Points, in no order, along strands that fork, close into loops and pass close to each other.
(in the rows, 128 means zero)
Two points are linked if the straight distance between their rows is under 207. Some points are linked to none.
z_957: [123 117 113 168 147  88 171 120 169 133 139 118 156  81 111 119 127 159
  78 149  95 173 122 109 121 102 101 118 172 149 108 127 129 130 116 154
 145 121  71  81 101 145 115 161 166  91 117 143 168 176 146 104  75 140
  67  90  97 142  77 107 131 153 140 136  87 155 111 144  68 165 110  82]
z_944: [ 93  80 107 158 167 147  89  89 158  63  94 104 136 136 106 167  91 143
 104 106  81 105  95 189 109 105 141  77  88 111 160 120 166 115 106 141
 144 191 165 114 108 110 170 125 210 143 127 101 116 129 143  66 132  94
 172 166 134 183 160 116  97 122 154  96 115 181 159 106 111 144 126 153]
z_559: [147 120 147  93  90 142  93  84 165 136 166 132 133 126 117 131 104 121
 162 134 138 104 136 133 150 141 197 137 110 145 168 141 119 137 111 150
 104 139 123 153 157 180 193 139 134 107 116  86 129 123 144 100 123 135
 156  91 162 139 134 150 147  72 119 130 197 145 125 104 112 151  94 153]
z_333: [169 166 112 137 169 100 165 184 161 113 170 162  87 118 125  97 146 136
 143 126 127  93 173 131 139 127  85 151 170 131  95 140 128 139 141 122
 144 143 128 135 151 147 112  90  84 109 128 140 144 126 157 151 148 117
 117 142  68  70  93 116 158 137 160 121  90 104 124 133 135 159 137  99]
z_221: [153 116 113 124 116 134 112 155  84  90  49  71 152 133 135 150 110  74
 147 164 113  87 147 194 104  88 125 148 168 184 120  59 159 153 125 164
 107 145 153 155 108 124 124 224  91 159 167  91  63 143 133 173 181 106
 145 165 128 166 122 117 114 136 153 109 140 174 128 150 178  88 102 178]
z_6: [112 166 121 156 198 130 121 144 145 123 120 135  88 173  91 122 134 151
  82 110 140 109 145 120 114  97 102  76 122  81 104 113 112 124 136 118
 173 151 141 133 185 112 104  63 118 153 138  98 133 146 119 123 142 102
 145 178 125 113 125 130 113 123 144 135  54 152 100 122 127 126 170  85]
z_275: [137 175 178 101  85 154  94  78 107 194 144 167 117 142 117 128 122 123
 163 162 160 164 111  95 140 147 155 116 123 109 163 119 105 172 109  97
  78  88 149 152 150 168 168 116 119 136  77 157 125 119  74 168 119 130
 115  89 166 161 146 159 123 116  87 128 237 133 101 110 149 100 156 138]
z_177: [172 189 153 110 124 108 134 157 176 170 192 146 135 135  95 122 150 140
 146 176 134 151 166  74 130 118 139 148 138 141  77 139 107 110 146 137
 161 116 109 134 208 189 140 112  35  69 135  88 172 159 131 142 146 122
 107  90 123  67  81 155 170  87 172 147 139 140  98 112 104 157 110  91]
z_444: [ 92 134 136  98 150 157  96 141 102 154  92 116 175 147 106  77 155 130
  97 148 156 123  96  58 103 181 157  98  87 147  55 107 106  56 144 186
 167 109 133 135 148  86  64 115 105 174 136  67 120 130 112 120 190 123
 122 150 166 116 129 139 144 128 108 142 105 116 144 137 162 108 113 119]
z_998: [145 141 161 147 112 109 121 108 155 129 187 150 101 105 107 161 134 152
 152 153  87 174 144 133 134 110 120 143 142 114 169 133 138 175 123  85
  94 140 117 121 144 178 169 100 154  68  96 164 165 146 132 113  82 141
  93  94  92 132 125 136 147 134 136 114 161 144 110  95  78 169 137 118]
z_235: [108 106 110 173 162 118 123 136  77  90  76 120 142 106 148 159 140 130
 122 137  93 141 110 177 101 113  80 133 133 132 123  93 161 128 126 137
 111 155 163 107  57  72 107 139 182 155 129 175 101 128 121 133 154 115
 105 164 101 183 138 115 112 207 152  78 114 114 172 142 137 110 131 144]
z_564: [158 134 134  68 126 179 121 125 111 142 102 155 125 133 147  58  94  87
 128 117 187  46 118 123 149 171 157 137 129 145 138 146 137 140 118 129
  91  87 170 166 139 138 143 117  87 196  84 116  96  85 131 144 163 117
 171 151 165 131 146 127 124 103  98 123 184  98 143 125 183 127 108 184]
z_762: [129 137 114 156 150 122 117 156 105  79  73  91 120 138 124 178 123 106
 139 152  97 113 144 190 106  76 111 121 141 140 116  72 153 132 139 141
 144 188 151 147 124 116 125 175 117 136 164  96  93 147 130 156 173  93
 136 168 101 149 121 120 120 133 176  91 106 166 116 137 162  98 137 139]
z_942: [ 86  95  90 148 167 128 149 179  83  80  84 120 111 144 162 130 138  98
 118  83 130  81 128 169 113 117  81 122 115  84 136 150 151 110 129 102
 153 156 180 119  91  56  68 111 140 168 150 164  98  93 129 149 156 115
 162 192 112 121 165 116  99 137 137 132  53 101 151 160 189  80 151 142]
z_645: [124 111 163 112 124 145  74 127 118 104 109  94 157 108 118 186 128  95
 164 184 101 147 113 156 116 133 163 138  82 158 123  80 152 103 124 150
 123 215 138 160 134 141 154 186 126 123 138  98  98 123 140 102 184  90
 126 129 117 156 114 147 155 128 162  63 200 159 158 113 139 114 106 154]
z_515: [ 76  80 129 110 116 133 120 144 124 121 153 114 123 133 144 126 174 135
 134  81 130 150 109  72 143 188 157 109  39 103 104 175  76  54 168 109
 181 139 107 108 152  91  71  73 113 101 174 119 151 120 117  97 126 157
 141 123 132  62 163 161 149  99 107 153  59 109 140 121 126 124 168 114]
z_406: [142 128 163 100  74 142  98  77 132 165 146 147 129 130 124 128  98 127
 166 148 143 137 112 117 153 141 172 123 127 131 173 129 119 173 101 129
  76 105 131 144 131 169 177 151 141 115  97 130 126 123 107 136 107 147
 138  80 167 153 144 146 130  97  78 140 228 131 116 109 133 123 118 155]
z_349: [ 99 108 147 100 111 127 128 140 140 155 179 131 152 116 132 107 169 154
 118 119 136 187 113  50 129 174 152 133  90 119  79 164  89  76 153 137
 160 104  89  99 146 112  77  89 119 100 134 125 174 134 122 107 125 158
 105 107 141  69 135 139 147 123  93 161  96  99 140 127 102 136 127  98]
z_375: [131 156 163 126 105 113 121 134 185 168 202 130 127 134  89 151 161 159
 138 160 112 188 148  74 134 108 156 133 109 115 107 145  92 121 150 129
 162 124  76 112 201 183 138  95  87  52 141  85 181 166 130 118 111 127
 113  79 133  86 107 162 154  74 146 161 120 161 101  92  77 142 122  83]
z_810: [171 118 119 111  77 151 116 133  76 107  75  93 129 127 150 147  99  73
 177 145 133  77 151 199 143 102 122 156 178 167 157  88 150 179 113 121
  78 134 153 173  97 137 155 217 101 150 145 128  58 110 124 181 150 117
 154 139 137 170 133 121 124 121 133 111 190 147 119 142 181  89 114 191]
z_141: [169 172 131 109 118 122 144 134 168 170 153 142 147 144 101  80 118 143
 126 164 149 101 158  91 136 133 148 137 168 175  90 135 116 133 127 166
 138  93 108 140 180 177 149 151  68 103 124  81 146 148 142 141 139 127
 107  94 140  92  83 132 155  96 140 156 144 137  98 130 123 153  83 100]
z_785: [107 115  84 185 157  91 150 173 142  73 141 120  70 139 142 182 144 133
 124  90 100 116 156 185 123  68  66 117 136  92 142 131 125 144 141  97
 166 170 117 116 123  96 112 119 143 107 177 143 125 139 142 125  97 119
 141 160  71 105 126 115 125 126 165 121  47 131 114 134 105 134 174 107]
z_403: [171 120 156 113  98 114 126  97 182 126 191 142 170  95 111 119 122 130
 143 164 102 131 134 124 156 133 179 153 140 166 161 154 137 130 100 160
 105 147 107 124 135 199 190 148 152  78  88  91 156 139 172  85 106 162
 127  67 129 146  95 142 165 108 128 130 180 142 125 112  69 193  51 131]
z_152: [112 101  89 123 146 132 167 150 156 101 140 143  76 159 141 104 111 136
 108  42 153  64 151 149 140 129 112 110 119  87 144 179 124 136 133  99
 156 123 135 124 146 111 110  92 112 132 154 115 135 102 150 121  94 129
 191 163 119  70 153 111 118  75 125 173  44 118 111 131 139 127 161 127]
z_60: [137 139 123  85 119 172 141 153 101 131  69  99 113 176 133 101  95  68
 126 115 181  53 152 135 130 123 153 125 133 151 114 104 115 134 133 132
 121 101 155 178 169 123 114 183  45 177 168  72  71 107 121 179 168 114
 183 170 156 116 151 138 129  82 132 156 124 148  84 150 229  76 115 154]
z_913: [ 85 124 114 158 199 130 106 148 142  96 135 129 114 131 102 130 149 141
  96 104 112 122 109 128 113 133 103  98 101  97  93 140 133  96 137 140
 181 165 136 105 143  94  83  61 156 142 132 124 138 139 142  88 146 109
 130 178 110 105 137 119 121 145 143 111  60 129 165 126 110 144 158  92]
z_721: [ 95 130 144 137 107 139 105  85  95 133  89 108 173 125 124 169 122 134
 145 163 115 176  76 148 114 125 130 107 108 130 150  95 138 140 110 138
  95 139 141 125  80 116 158 162 187 155 126 142 108 137  91 124 134 124
 117 118 154 202 147 123 105 166 113  86 200 148 142 117 134 101 126 146]
z_291: [102  87  98 116 134 121 156 129 111 132 107 138 154 114 171  78 120 122
  88  82 148 105  97 110 123 173 115 144 116 137 120 165 134  96 119 153
 135  85 129  85  70  72  83 119 164 171 133 143 124 107 123 119 116 149
 120 139 150 118 146  98 106 156  90 155  92  91 181 163 142 117 115 139]
z_978: [144  90  81 146 138 103 158 150 144  87 124 119 137 116 147 108 111 125
 109 100 108  77 143 167 127 105 115 148 167 170 128 146 141 130 127 160
 136 136 107 110  97 121 123 180 135 127 152 100 117 127 158 120 125 125
 144 143 104 107 105  98 138 134 145 142  72 123 130 151 109 147  96 133]
z_295: [ 75  93 130  93 126 146 109 142  93 130 103  99 153 142 137 122 147 123
 123 101 138 121  94  73 113 183 163 106  50 134  91 135 102  44 156 145
 185 139 135 127 143  74  71 128 112 145 172  76 113 121 119 107 157 130
 148 147 142  95 158 147 136 111 115 154  82 124 153 134 170 100 140 126]
z_289: [131 223 141 178 180 123  89 116 146 156 120 119 125 148  56 152 138 174
  93 182  96 160 136 110  99  74 106  75 152 109  91  72 133 142 105 124
 149 135 142 132 200 155 152  78 134 120  97 100 151 193  98 135 136  96
  87 132 130 177 105 135  97 156 173 109 111 179  89 106 114 151 155  60]
z_940: [131  81 113  96  75 142 126 146 121 114 123  97 139 134 159 127 113  93
 154 104 149  92 137 135 152 162 169 159 105 154 128 136 110 104 147 139
 123 132 121 151 119 115 128 184  93 122 182  91  94  97 141 130 143 140
 170 113 142  87 142 139 155  79 136 153 128 113 137 131 159 112 105 167]
z_547: [ 81 102 103 169 188 136  88 128 134  64  98  96 138 138 100 169 133 139
  97 102  90 112  89 159 102 114 114  79  81  94 123 125 152  93 126 140
 177 204 159 110 125  80 116  91 191 152 147  99 112 130 144  73 148 105
 153 187 118 155 152 125 100 137 157 102  65 164 166 112 117 134 148 120]
z_733: [131 117 163 103 122 146 103 160 133 105 187 154  96 102 137 153 173  76
 177 113 117 145 132 130 152 177 153 164  62 101 132 170 119 109 164  93
 137 197 141 149 146 135 130  73 106  91 119 170 152  88 157  85 149 133
 134 129  94  84 137 173 170 122 142  82 149  99 168  97 120 150 143 152]
z_778: [141  74  99 137  90 117 131  92 155  88 130 111 132 128 139 167  79 131
 138  95 101 103 127 202 136  86 143 127 133 144 189 135 144 152 104 126
 110 146 118 128  90 144 194 183 172 110 139 125 120 122 144  89  84 132
 160 109 130 155 143 111 119 109 130 138 140 146 128 117  91 150 103 171]
z_231: [197 130 130 104  99 119 146 136 125 121 143 132 139  89 150  88 114 109
 154 140 126  80 150 157 164 152 128 178 189 182 145 143 138 160 104 135
  81 114 133 147  95 167 166 168 128 129 113 130 107  98 156 142 122 144
 128 102 106 135 102 116 160 144 128 120 174  95 136 139 125 155  72 178]
z_841: [ 88 149 160 162 143 128  94 108 146 155 153  94 171 130  63 176 168 184
 101 168  92 230 106  65 112 108 131 102 107 103  87 108  96 109 127 150
 158 130  87  92 152 132 105  88 161  83 143 104 164 192 114 108 123 124
  75 104 135 149 120 147 119 152 143 126  97 168 111 105  62 136 138  55]
z_266: [118 143 108 181 160 110 122 161 131  70 111 101  72 143 112 205 124 126
 143 125  89 116 161 200 110  52  79 105 137 100 147  83 147 155 137 101
 153 199 136 141 139 114 135 144 129 116 173 121 110 141 121 147 125  93
 143 171  83 137 126 123 124 110 197  92  93 170 101 116 137 117 179 111]
z_251: [113 110  91 170 103  95 164 153  99 118 113 108  90 157 167 184 140 135
 143  83 126 150 161 166 115  73  85 127 145 104 144 118 110 135 152  79
 145 132  93 127 102  87 105 155 133 105 190 165 120 133 105 170  97 139
 132 140 102 109 136 121 123 144 146 150  68 122  92 156 125  81 178 108]
z_678: [144  89 108 147 120  90 170 150 179 113 170 124 165  80 130 109 143 138
 108 134  92 155 133 104 142 127 132 155 152 166 106 161 131  98 134 161
 155 125  66  90  98 150 118 166 153  80 138 126 168 142 179  86  86 163
  86  74  96 108  71 125 164 142 140 141  94 121 126 158  58 186  87 107]
z_224: [124 150 139 134 181 132 121  91 139 144 126 178 119 118 108  86 118 154
  83 130 129 132 102  94 122 146 118 121 132 103 137 136 143 138 106 120
 109  97 135 101 131 146 145  54 159 158  42 158 154 138 124  96 111 125
 107 141 132 156 128 108 103 157 106 112 127 106 151 109  89 170 130 111]
z_211: [139 172 107 195 154  74 152 128 149 128 121 116 115 112 104 148 124 172
 100 155  87 155 159 150 115  56  70 113 201 144 109  84 138 165 113 134
 152 127  95 103 136 146 138 148 144  89 137 141 145 198 125 153  84 122
  74 116  99 148  79  96 113 156 172 128  82 170  82 149  96 147 140  69]
z_667: [ 96  76  85 163 163 111 125 155  76  72  88 120 151 106 168 138 141 106
 118 102  93 113  98 176  99 126  80 136 110 119 141 138 173 101 135 124
 136 163 159  92  52  46  92 126 179 162 132 176 103  98 135 117 151 117
 129 180 103 150 160 102 100 183 147  96  91 103 200 150 145 112 127 155]
z_326: [140 114 114 166  74  84 170 137 105 131 141 111 122 108 174 167 145 148
 153 130 120 196 146 149 123  93  86 151 161 126 125 111 109 138 150  94
 111 108  72 117  81 108 117 187 131 101 166 193 130 138 103 159  93 153
  99 107 112 119 117 119 131 169 129 137 132 105  99 151 117  97 151 125]
z_541: [ 76 102 109 121 152 131 142 103  98 146  92 135 169 119 151  92 135 140
  77  86 145 144  69  82 111 174 106 121  94 115 117 157 136  69 124 153
 142  80 144  68  77  60  69  83 196 185 107 148 131 116 114 103 126 151
 106 147 171 163 155 108  95 181  73 134 102  96 194 146 124 114 129 115]
z_179: [149 108 177  92 110 169  93 133 134  95 178 150  73 123 131 182 141  66
 184 108 120 127 138 162 160 163 166 139  60  94 179 154 131 131 137  64
 124 217 162 176 154 157 170  88 107  87 112 157 122  75 155  92 130 118
 167 128 101 115 154 168 165  83 147  79 187 134 134  89 131 137 156 185]
z_968: [142 128 111  76 162 155 136 120 118 150  93 163 154 127 136  32 110 106
  90 115 181  53 103  99 135 185 152 143 138 152 106 155 144 118 116 174
  99  63 156 131 124 124 105 109 112 219  79 104 107  95 135 132 169 116
 158 153 178 129 131 105 113 134  76 140 147  90 178 134 156 151  98 165]
z_861: [179 121 128 118  82  97 172 122 132 138 152 127 146 103 153  98 109 116
 147 141 142 121 141 134 166 129 133 168 187 176 150 142 124 154 114 133
  91  88  98 128  84 168 159 193 138 114 126 150 126 114 145 146  90 169
 114  66 118 132  90 124 150 134 112 149 172 107 105 151 110 147  85 140]
z_982: [186 185 106 109 160 144 139 157 150 147 111 142 133 159 103  51 103 118
 106 149 153  48 168 115 121 117 131 127 191 171  81 109 130 146 126 176
 131  87 135 160 180 166 124 142  62 169 109  65 118 145 130 164 168  92
 140 141 142 111  92 107 126 109 141 158 115 141 108 137 163 145  99 116]
z_206: [149 130 168 128 126 125 100  96 154 126 183 160 149  88  99 119 140 147
 137 169  91 168 109 110 140 157 147 147 131 147 145 134 150 146 109 142
  97 144 123 115 119 180 168 107 159  95  65 146 162 141 148  90 115 147
  91  88 117 155 110 139 143 141 114 100 185 129 153  99  71 191  75 128]
z_618: [139  53  78 154 102  84 157 166 149  84 150 100 165 104 162 134 150 133
 125 116  89 125 132 143 126 107 112 151 136 175 115 135 127  89 144 156
 161 149  70  91  86 100 106 197 155 102 172 127 130 136 164 100  94 142
 115 102  98  98  96 105 147 140 151 144  63 121 133 160  82 149  94 123]
z_397: [ 98 168 161  99 103 156 114 105  79 192  72 119 169 157 134  94 138 118
 126 173 189 164  87  89 105 165 153 117 115 144  93  95 109 117 129 160
  95  72 142 145 120  88 106 148 117 192 117 124  96 132  76 171 174 137
 113 118 188 186 133 148 117 152  78 117 196 117 116 147 187  80 125 125]
z_534: [114 151 138 106 157 139 117 138 139 167 118 142 184 119 108  63 164 154
  95 170 150 156  97  65 109 168 141 131 127 173  44 116 133  82 124 207
 140 101 120 115 134 112  81 117 112 161 101 103 149 152 128 128 184 124
  92 124 153 124  96 119 134 155 105 126 128 102 157 138 125 144  90 109]
z_477: [144 132 129  79 112 170 146  98 121 162 120 170  96 159 154  77  82 109
 120  82 196  72 132 121 156 159 149 132 127 105 163 159 124 157 114  98
  95  71 159 151 142 145 149 106  99 170  94 138 122  83 113 146 119 133
 180 138 166 109 158 122 107  82  83 161 159  93 123 118 164 115 142 161]
z_704: [ 83 154 164  80 118 174  86 111 107 181  75 113 178 166 102  98 130 114
 108 168 185 137  83  58 106 177 197  79  78 150  75 104  94  80 126 179
 132  92 142 158 157 101 110 131 101 188 116  65  94 133  94 128 194 129
 136 124 203 155 142 153 130 110  86 144 174 135 125 129 175 103 105 126]
z_570: [103  81  71 130 166 141 161 176 116  73 103 132 102 147 157  99 117 103
 104  51 142  38 135 164 124 129  96 118 113 104 151 175 147 125 122 118
 156 134 176 120 109  71  83 111 126 171 146 128 104  87 153 137 148 124
 198 195 120  85 167  96 100 104 128 157  44 112 146 149 181 101 146 154]
z_438: [137 156 107 138 121 106 160  86 136 160 103 135 109 133 128 111  76 151
  97 124 144 104 140 142 125  88 116 111 196 134 172 110 132 184  90 121
 101  68 121 122 118 157 163 149 136 140 104 138 133 149 106 156  68 134
 132 110 146 163 115  98  89 138 104 165 128 155  89 144 135 131 138 106]
z_566: [111 169 121 142 152 118 130 129 137 166 127 116 111 162  93 115 137 167
  92 132 151 150 144  79 112 110 114  85 135 102  88 114  89 119 133 134
 179 106  98 126 188 130 101  90 112 118 151  92 152 173 102 145 112 125
 109 133 141 105 114 131 123 120 132 163  64 145  78 129 112 114 160  65]
z_252: [109 138 150 110 142 158 110 123  80 131  83 125 110 143 141 140 125 102
 132 115 158 113 117 150 119 140 132 119 110  96 142 117 142 132 133 104
 113 148 176 158 116  99 121 117 123 161 113 150 102  89 112 140 151 104
 147 161 131 151 152 142 109 141 122 101 162 121 132 134 183  78 151 151]
z_972: [140 119 100 151 108 113 161  81 126 117 118 130  97 135 144 151  75 146
 122  95 119 107 143 188 138  71  99 124 180 119 212 120 152 192 106  83
  94 105 132 124  93 151 183 160 166 114 119 167 122 130 122 143  49 131
 145 119 125 160 144  95 101 125 122 145 135 151 100 130 120 131 143 138]
z_755: [108  58 129 115  71 118 107 139 129  96 176 111 160 105 166 172 174 116
 173 116  89 181 113 117 140 165 170 164  55 137 140 150 111  61 171 120
 151 176  87 110 110 105 127 157 140  70 176 138 145 105 142  72 118 158
 135  96 120  87 153 156 160 108 128 118 124 109 167 118  99 141 119 152]
z_391: [113 146 140 123  84 127 136  99  86 169  77 102 167 131 142 135 128 128
 140 170 152 172 105 124 113 123 127 127 148 151 119  89 115 138 120 150
  86  86 125 131  84  95 117 179 137 162 147 146 105 148  83 178 140 142
 107 115 169 180 133 130 110 164  99 123 181 128 125 151 168  83 128 129]
z_533: [142 128 162 106  95 152 112 132 103 114 136 127  64 149 140 213 127  87
 184 113 134 129 151 182 141 131 141 125  90  86 187 129 132 153 136  39
 118 200 155 182 148 145 152 130  90  92 134 160  99  80 129 137 115  98
 158 132  96 127 150 159 149  92 153  94 183 146 106 109 163  87 189 159]
z_737: [ 88 169 136 167 146 106 122 133 129 154 119  89 127 159  82 177 168 175
 110 142 124 196 129  88 107  90 110  93 121  95  89 103  86 119 143 117
 173 125 102 115 161 107  97  95 143 102 185 111 144 181  83 145 122 129
  85 121 135 133 119 145 119 145 149 142  67 156  79 137  92  92 174  54]
z_598: [151 165 129 129 150 120 144  93 154 170 133 167 113 122 111  81  96 154
  98 137 137 115 132 102 131 122 129 121 176 129 147 127 136 170 103 123
 115  83 124 116 146 176 164 113 134 141  61 144 155 145 120 130  85 133
 111 101 136 151 106 110 113 134 102 155 140 140 105 129 111 174 126 104]
z_823: [ 79 119 133 133 166 134 121  76 128 142  97 157 163 109 120  92 129 149
  65 111 132 157  57  77 109 165 122 105  98 109 125 147 144  98 111 154
 120  88 144  71  90  97 112  67 213 184  68 145 151 139 119  81 115 141
 102 142 173 180 142 104  86 185  73 117 126 106 181 128  89 148 123 107]
z_803: [131 112 138  79  86 165 123 140 127 130 113  97 115 170 141 128 102  75
 153 117 170  73 150 123 150 141 185 138  97 152 117 122 103 116 138 133
 125 129 135 174 179 136 134 181  50 130 178  57  83  98 133 137 164 128
 185 126 160  94 152 155 152  51 137 147 157 148 101 122 196  89 113 161]
z_174: [112 103 135  93 122 152 122  75 166 153 145 170 153 120 117  67 103 137
  92  86 155 110  94  66 143 178 197 115 107 124 148 175 118 114 114 153
 101  79 122 109 125 158 153  88 153 156  68 130 160 118 139  81 100 157
 148 105 188 137 144 120 109  98  45 160 173 112 164 113 101 179  95 140]
z_250: [ 93 140 171 136 112 127  89 121 158 157 179 100 159 124  72 194 180 168
 120 192  96 227 114  63 116 114 158 114  80 101  95 109  96  92 145 143
 163 152  90 108 183 156 116 104 120  59 156  73 177 179 117 111 140 127
 102  88 148 117 123 173 145 106 145 128 125 168 122  87  69 125 131  79]
z_51: [171 187 175 106 117 144  94 123 131 182 176 170  96 141 102 132 132 123
 156 157 144 146 152  97 129 134 138 123 126  92 143 126 117 157 131  81
 110 119 147 160 196 185 164  63  83 110  78 146 151 119  98 155 120 118
 115 109 123 112 129 159 148 104 129 123 195 126  98  96 129 136 153 125]
z_200: [145 126 131 135  73  92 188 116 121 156 152 128 127 100 172 121 121 138
 145 141 143 181 138 122 147 119 113 148 169 143 154 130 113 162 126 104
  86  75  80 102  82 147 125 187 138 103 126 188 145 132 116 156  67 167
  89  65 127 126 109 115 132 144  90 156 164 106  98 146 123 125 124 128]
z_546: [121 118 157 118 130 135 115 150 111 135 177 158 121  89 148 122 174 114
 162 127 119 184 123 108 142 184 128 166  81  92 118 163 127 106 165  98
 116 145 126 131 121 107 100  65 130  99 107 207 157  92 132 106 145 143
 103 134  99  89 142 151 152 161 111  93 152  61 177 115 119 139 148 138]
z_597: [129  92  86 136 138 109 172 130 112 112  95 128 142 115 170  94 105 123
  98  97 137  83 122 154 117 122 102 145 171 159 141 141 152 141 114 158
 112  92 127  94  58  99 109 165 154 168 122 136 112 121 135 138 116 139
 127 141 138 127 123  87 105 156 112 149  97 110 152 159 133 120 106 150]
z_662: [129 142 161 115 105 151 123 122  91 144 145 159  55 135 159 173 130 115
 185 115 142 159 143 151 147 140 107 138 116  64 180 142 119 169 144  30
  98 136 146 163 126 125 130  83 107 106 113 209 122  84 111 153 107 129
 131 130  98 122 158 152 132 132 127 107 164 100 100 120 151  86 199 141]
z_432: [192 205 147 120 154 104 148 182 161 150 194 177  97 120 113 100 164 135
 158 160 136 135 173  91 136 142 100 157 154 120  72 159 113 132 160 113
 143 120 128 138 184 173 119  64  54  76 105 147 175 134 146 150 148 119
  98 115  75  59  89 136 164 126 167 127 125  98 122 119 121 165 122  93]
z_290: [101 125 166 118 134 131 122 121 145 167 166 142 195  93 109  85 169 159
  99 168 123 195  93  39 122 184 152 129 112 142  71 146 122  87 128 185
 134  92  95 105 115 131  82 109 139 121  87 134 178 155 139  99 139 145
  72  95 141 116 105 133 132 156  90 131 141 110 163 121  89 156  86  95]
z_11: [148 172 106 122 152 139 152 143 121 144  75 126 105 166 123  84  94 114
 111 119 163  54 171 142 118  92 115 113 184 140 115 102 126 153 118 139
 133  89 149 161 165 135 119 144  73 175 144  88 102 137 113 183 151 106
 159 172 142 119 120 110 102 110 131 158  89 157  86 145 189 104 142 123]
z_619: [146  97  87 112 104 119 142 150 163  86 134  89 132 138 127 131 101 112
 136 113 120  68 160 159 156 113 150 145 128 170 128 131 123 110 136 163
 150 151 108 135 151 136 148 187 101 118 192  46 115 129 174 117 137 130
 176 129 126  89 115 131 156  76 160 151  85 150 123 129 126 132  93 143]
z_354: [193  97 113 126  88 127 141 145  92  88 119 122 122 109 166 138 109  92
 176 126 119  80 155 200 152 116 112 177 182 158 174 122 160 168 114 105
  89 143 156 156  73 135 164 182 125 139 139 156  79  88 151 156 125 134
 143 133  95 147 122 107 141 129 134 113 163 100 131 135 138 120 104 196]
z_953: [168 154 171 124  90 124 135 116 124 162 192 157  75 116 137 152 139 133
 184 134 125 178 152 120 150 130 129 151 137  90 162 134 113 178 144  60
  95 119 124 147 150 173 150  91 110  75 112 185 145 114 116 152 100 140
 107  92 100  97 134 156 151 121 133 125 178 110  92 106 108 118 161 125]
z_262: [125  65  96 143 128 139 106 100 139  64 110 108 135 130 130 180  90 132
 135 100  81 100 101 214 120 100 135 116  89 127 192 131 169 131 110 118
 126 187 150 126  89 117 187 158 178 129 136 129 106 113 151  87 114 115
 175 150 123 172 166 103 102 110 148 101 137 152 161 111 117 134 112 188]
z_112: [136 142 135 147 160 110 135 159 114 119 152 157  81  97 152 126 157 136
 152 126 120 148 156 134 131 133  78 153 142  98 109 135 137 141 144  94
 117 135 120 133 113 114  94  86 117 112 119 199 135 117 141 142 139 127
 100 146  63  99 119 128 140 170 139  99 121  74 145 133 122 129 153 120]
z_711: [ 95 114 135 183 138 121 103 102  91  99  85 106 169 103 128 182 140 158
 126 148  78 192  77 163  96 103  83 112 118 132 136  87 159 119 117 137
 105 156 136  95  59  93 138 145 219 146 120 163 122 138 112 102 128 121
  79 141 127 203 139 122  95 208 145  71 150 135 162 127 100 122 127 135]
z_947: [134 216 129 191 178 100 113 124 125 146  96 117 124 130  79 146 137 164
 110 183 102 163 149 131 102  72  78 104 180 131  88  56 142 148 109 136
 140 130 133 128 156 129 131 112 129 127 120 130 136 193  97 171 145 105
  68 140 117 179  95 121  99 181 169 103 105 162  95 133 125 122 147  71]
z_567: [133 114 109 104 123 147 165 117 139 132 133 165  68 159 154  95  92 120
 119  48 178  72 147 141 164 138 129 134 135  84 186 186 124 163 128  75
 112  92 140 138 132 133 142  91 111 138 116 154 137  72 137 139  83 135
 188 145 140  87 166 109 105  79  96 169 104  89 110 131 146 117 158 147]

A piece is all that can be reached along the links. How many separate loops has the piece of each point below (a circle has one, a figure eight two, a Y none), and how many tips (points with one link)?
z_559: loops 2, tips 1
z_785: loops 1, tips 0
z_667: loops 1, tips 1

A fork is a point with three links, a tip a point with one. Leave the first point through the second and follow the links. Name the first fork or tip that comes.
z_547, z_913: z_177
z_567, z_152: z_444
z_391, z_721: z_968
z_913, z_547: z_978

Name the points in between on the shortest way along the links from the first point to the second, in order.
z_803, z_947: z_940 > z_619 > z_978 > z_618 > z_678 > z_957 > z_211
z_333, z_618: z_432 > z_177 > z_141 > z_982 > z_11 > z_60 > z_803 > z_940 > z_619 > z_978
z_438, z_619: z_598 > z_224 > z_823 > z_541 > z_291 > z_597 > z_978
z_721, z_564: z_711 > z_235 > z_667 > z_942 > z_570 > z_152 > z_567 > z_477
